A landscape with many valleys, sampled at points; each row gives a point and its height.
From any point a ball rolls to the lowest of the 2 points nearest to it. It stops when none of these is lower. Distance is the straight distance between rows; heights are no part of it.
z_674 (h 7.21): [ 89 101 144 117 111 106 112 123 141  99  57  92  80  85 111  47  48  77
 129 109 125]
z_951 (h 6.68): [133  77 107 106  88 138  58  55 101 106 131 116  91 165 105  86 147 109
  91  68  78]
z_449 (h 0.61): [101  76  78 136  80 106 122 105 148 111  82 129 132 139  36 122  82  76
  84  91  89]
z_306 (h 4.29): [ 68 158 168  88 120 119 132 141 134  53  58  94  86  43 133  95  87  88
 144 115 118]
z_464 (h 0.26): [107 106 110 135  71 122 115  95 153  90  57 125 145 142  51 124  95  72
  83 104 105]
z_30 (h 0.64): [103  94 139 134 116 101  73  84 135 105  81 118 111 118  63 100 110  95
  88  91  97]
z_677 (h 4.28): [136  55  70  94 120 143  87  85  96 108 153  99  62 133  89 143 134 153
  78  89  83]
z_62 (h 2.58): [102  68  71  85 112  89 137 125  68 102  96  77  84  90 105  86  84 116
 114 126 111]
z_770 (h 1.38): [111  65  67 128 110 108 123 120 142 106 112 123 109 123  30 159  94 113
  76  95  77]
z_424 (h 6.81): [127  93 100 107  77 118  60  57  97 127 105 113  98 151 116  64 121  95
  84  78  92]
z_340 (h 3.05): [ 80  82  68  87 114  61 111 106  62 122 122  78  80  64 109  75  82 101
 104  95 102]
z_154 (h 0.76): [114 149  93  98  57 113  86  87  97  87  71 107 144 116 107 122 106  85
  67 114 101]
z_348 (h 4.43): [ 82 123 176  97 127 112 117 136 147  57  56  90  93  61 101  94 103  99
 152 110 119]
z_705 (h 1.42): [ 99  81 135 120 131  87  75  91 114 110 107 109  92  94  69 104 109 109
  99  86  95]
z_376 (h 3.60): [ 85 115  97  75 101  71  92  97  60 101 120  79  94  62 152  77 107 105
 111 101 106]
z_180 (h 5.97): [116  73 165 129 126 114  47  65 123 124 105 124  79 129  78  85 126 102
  79  62  96]
z_167 (h 2.80): [ 79 151 112  91  97  84 106 109  97  67  90 101 143  69  95 133 119  91
 101 109 105]
z_924 (h 1.36): [119  80 149  90 123 117  83  99  94  77  85  94  87 105 119 101 141 135
 123 122 107]
z_927 (h 2.91): [116  50  67  90 121 121 142 118  80 104  88  77  68 114  85 101  86 129
 104 135 117]
z_463 (h 4.56): [125  78  81  93  90 126  76  83  97  90 129 117 117 140  84 160 157 134
  85  97  63]
z_151 (h 6.90): [138 106 119 106  75 140  57  63 106 116  80 107  94 157 141  55 106  99
  84 104 103]
z_275 (h 3.29): [ 89 111  66  89  72  86 146 128  76 108  75 102  90  92 157  54  35  76
 100 137 119]
z_691 (h 7.60): [ 55 116  63  98 109  38 116 111  83 112 120  91 116  47  98  91  78  70
  95  82 100]
z_54 (h 1.00): [120 110 155  66 101 119  57  76  71  76 130  81  76  99 165  77 137 123
 140  95 111]
z_624 (h 2.41): [ 86 130  84  95  69  88 130 116 105  72  85 115 155  93  76 145 107  85
  97 112 105]
z_565 (h 3.68): [ 93  72  49 113  94  76 128 110 101 125 100 103 107 107  62  95  69  87
  86 101  94]
z_857 (h 5.40): [ 95 123 175 111 120  96  36  65 106 106 108 107 102  88  88  97 130  95
  95  62 109]
z_592 (h 2.04): [130  94  91  74  82 114  71  61  64  89 165  87  82 134 139  74 132 111
 133  80  88]
z_372 (h 1.11): [105 121  65  84  57  98  98  91  81  94  88 112 144 119 111 123 116  97
  80 114  99]
z_936 (h 3.74): [125  63  71 115  80 120 116  96 113  98  80 127 126 164  72 127 113 108
  69 121  87]
z_750 (h 4.25): [ 78  76 116 122 110 103 128 127 160 104  84  94 107  84  45 113  85  89
 134  85  97]
z_404 (h 4.24): [111 147  62  72  46 116  75  73  65 108 118  93  98 120 175  59  88  84
  97 100  96]
z_490 (h 7.82): [ 78 159  89 114  72  95 118 107 100 106  73 102 103  75 132  67  30  47
  75 109 112]
z_303 (h 3.45): [121  63  64  86 138 126  98  93  79 121 150  82  51 105  87 135 110 156
  90  96 103]
z_940 (h 1.63): [ 93  95  47  94  81  74 111 108  91 104 114 120 136 107  62 150 106 100
  83 100  79]
z_881 (h 3.44): [ 95  71  60 106 107  70 105  99  82 139 114  93  82  98  82  74  72  95
  86  89  96]
z_679 (h 5.11): [125  73 106  88 115 132  91 102  91  75 122 103 101 124  88 163 166 155
 102 115  74]
z_507 (h 7.33): [ 65 132 153 125 123  80  91 108 141 102  80  89  91  49 100  57  61  60
 119  79 120]
z_877 (h 4.09): [ 87  68  81 118 117 100 138 129 133 109 100  92  92  89  45 119  74  99
 118  95  96]
z_808 (h 7.14): [ 97 127 131 123  89 116 102 109 131 101  53 106  92 104 120  52  44  71
 102 122 119]
z_103 (h 2.03): [ 96  97 145  90 129  90  85 105  89  82 100  89  91  75 112  94 124 121
 123 109 111]
z_917 (h 7.40): [ 73 127 132 111 116  73  95 109 116  93  89  92 105  58 103  77  79  78
 112  95 116]
z_480 (h 1.69): [116  72  57 108  93 106 117 109 114  99 112 129 124 131  48 176 118 121
  71 105  71]
z_270 (h 3.03): [ 75  85  70 103  86  80 161 135 116 111  82  86 102  79  95  74  46  72
 123 103 113]
z_298 (h 4.99): [117  66 143  93 145 127 123 131 115  58  78  92  77 103  71 135 135 147
 132 133 104]
z_905 (h 1.45): [106 108  39  59  52  94 115 102  57  94 105  98 130 116 139 115 116 106
  97 121  96]
z_524 (h 4.55): [ 67 110 115 132 121  59  83  98 130 124 112 108 109  65  47  89  81  72
 100  60  98]
z_257 (h 1.01): [102  77  47  94  87  95 146 129  94  86 107 117 125 110  49 170 108 114
  98 117  85]
z_313 (h 3.87): [ 72 172 111  82  96  95 137 128  81  64  82  96 107  51 156 110  86  77
 103 125 108]
z_6 (h 3.61): [ 72 169 120  93 102  84  99 103  85  80  94  89 113  46 145  98  94  80
  91 102 109]
z_590 (h 1.57): [128 102 129  80  91 125  57  64  82  81 135  92  95 127 138  88 148 122
 128  91  95]
z_185 (h 4.59): [108  84 173 102 135 123 113 129 147  60  49  95  78  93  90  92 108 114
 151 120 119]
z_739 (h 2.42): [125  77  50  68  91 109  84  71  54 101 179  80  68 127 117  94 125 123
 123  75  79]
z_355 (h 4.06): [128  66  82 110  91 131  83  79 113 101 102 128 117 161  79 131 139 117
  63 100  72]
z_657 (h 3.49): [135  37  74 108  94 139 143 109 104  92  75 110  97 165  74 121 106 122
  79 139 100]
z_243 (h 3.22): [ 80 161 137  98 107  84  76  95  95  75  96  92 129  52 107 117 124  92
  95  97 108]
z_448 (h 3.23): [139  37  61  87 102 142 138 108  75 103  82  85  77 153 103 100 101 136
  91 142 109]
z_650 (h 7.78): [ 82 146  63 108  71  71  99  95  96 124  84 107 121  89 111  68  56  51
  65  89 108]
z_65 (h 5.69): [110  86 180 111 126 100  46  69 105 117 100 106  73 102 103  67 112 102
 102  69 117]
z_165 (h 1.76): [119  83  67  74  79 105 120 107  66  99  94  92 108 121 132  98 110 120
 103 130 102]
z_709 (h 7.74): [ 84 124  40 102  70  59  91  85  86 136  98 114 128 103  92  79  78  63
  64  80  97]
z_699 (h 3.21): [116  75  38  83  82  97  90  89  77 116 131 108 108 128  92 129 125 120
  84  92  71]
z_604 (h 0.73): [108 118 147 136  99 122  85  91 156  88  58 114 130 124  61 108 102  81
  92  99 107]
z_418 (h 6.23): [112  82 120 123 113 104  52  69 110 132 127 127  90 125  72 105 130 105
  73  58  83]
z_553 (h 3.84): [ 81 151 101  75  89  81  71  76  61 103 132  82  98  62 171  72 103  86
 100  76 106]
z_52 (h 4.15): [ 96 135  61  76  59  95  96  94  61 118  99  95  99  96 175  61  65  82
  86 114 102]
z_364 (h 3.25): [ 77  96 111  82 129  61 100 109  68 102 122  79  81  45 120  82 101 108
 116  94 108]
z_774 (h 7.27): [ 72 103 159 120 129  86 100 119 143 101  67  85  64  53 111  40  48  70
 138  86 127]
z_28 (h 7.08): [114 136 139 114  80 141  89 100 109  99  45 112  85 112 135  61  52  82
  88 140 115]
z_922 (h 0.36): [105 142  91  93  62 111 103 101  87  96  71 109 120 107 137  92  76  84
  79 127 113]
z_146 (h 0.92): [102  68  74 141 113  99 111 108 151 125 105 127 103 125  27 124  80  92
  78  80  76]
z_460 (h 5.30): [126  65 136  92 135 132 104 116 103  63  96  99  91 118  84 152 162 157
 113 130  91]
z_75 (h 7.49): [ 53 147  98 106 111  54 117 114 106  95 102  88 119  41 107  93  76  59
 102  85 108]
z_601 (h 3.90): [107  52  62 123 117 107 133 116 118 120 102  97  83 117  47 106  69 104
  95 104  95]
z_875 (h 0.60): [124  73 156  77 118 121  68  90  80  87 106  80  65 106 140  80 135 137
 132 107 113]
z_400 (h 6.48): [123  86 123 110 101 123  47  55 103 109 150 124  92 141  87 116 158 114
  88  53  71]
z_589 (h 4.78): [101  82 153 105 139 117 118 131 141  59  75  96  91  86  60 130 124 123
 144 115 102]
z_427 (h 3.17): [ 83 105  66 103  66  85 158 132 108 114  72 102 100  91 127  53  25  59
 104 116 121]
z_254 (h 4.37): [ 64  99 107 123 109  80 117 118 145 109  92  96 117  70  57  94  75  74
 121  79  99]
z_694 (h 2.08): [ 80 118  47  83  69  63 127 112  80  85 102 112 148  88  84 144 111  88
  90 107  95]
z_481 (h 2.12): [120  65  77  78  98 108 101  92  65 109 114  75  78 117 128  83 111 126
 110 114 100]
z_994 (h 2.61): [119  59  55  73 111 120 107  92  58 114 133  72  63 110 108 110 115 144
 107 109  96]
z_101 (h 4.02): [ 81 171  78  82  71  88  85  85  63 107 109  88 102  65 171  78  77  69
  77  94 100]
z_832 (h 2.86): [ 89  85  74  96  95  83 152 133  97  93  88  91 105  88  91  95  75  94
 115 120 109]
z_806 (h 4.12): [ 61 174 143  92 114 107 143 132 113  63  72  91  87  37 151  98  75  70
 127 115 111]
z_971 (h 4.80): [ 72 121 114 111 115  58  69  85  96 119 120 106 111  66  79  94 103  84
  90  69 100]
z_358 (h 2.68): [ 86  79 142 100 146  73  90 108  90  99 117  83  65  57  89  91  99 115
 122  89 112]
z_821 (h 6.99): [126 122 141 122  87 129  64  78 116 112  57 110  94 130 127  55  79  88
  80 114 113]
z_540 (h 5.09): [ 82 134 136  97 110  76  51  71  86 105 127  97 113  67  97 107 133  96
  95  62 101]
z_799 (h 3.63): [119  60  61  99 103 108 108 100  88 115 112 101  95 125  79 126 113 128
  83 108  82]
z_483 (h 2.82): [109  87  52  74  81  96  84  80  63 111 145  89  98 112 116 108 127 118
 107  84  77]
z_999 (h 7.69): [ 67 122  42  89  83  47 105  97  74 119 115 101 129  74 102  98  85  70
  76  84  93]
z_495 (h 2.50): [109  66 116 106 136  95  76  91  93 126 139  98  62  92  73 115 110 131
  91  77  94]

For each start below, name the point where the ball stops.
z_699: z_875
z_709: z_340
z_65: z_340
z_674: z_340
z_677: z_922
z_679: z_62
z_460: z_257
z_404: z_340
z_806: z_257

Call two points neighbours if one is among the 2 nearest of the other. Go from one point of each pair to the other, from neighbour to neighbour, staying as low as possible. Name the highest point that can't be avoided.
z_340, z_62: z_52
z_340, z_875: z_364
z_464, z_257: z_480
z_30, z_464: z_604
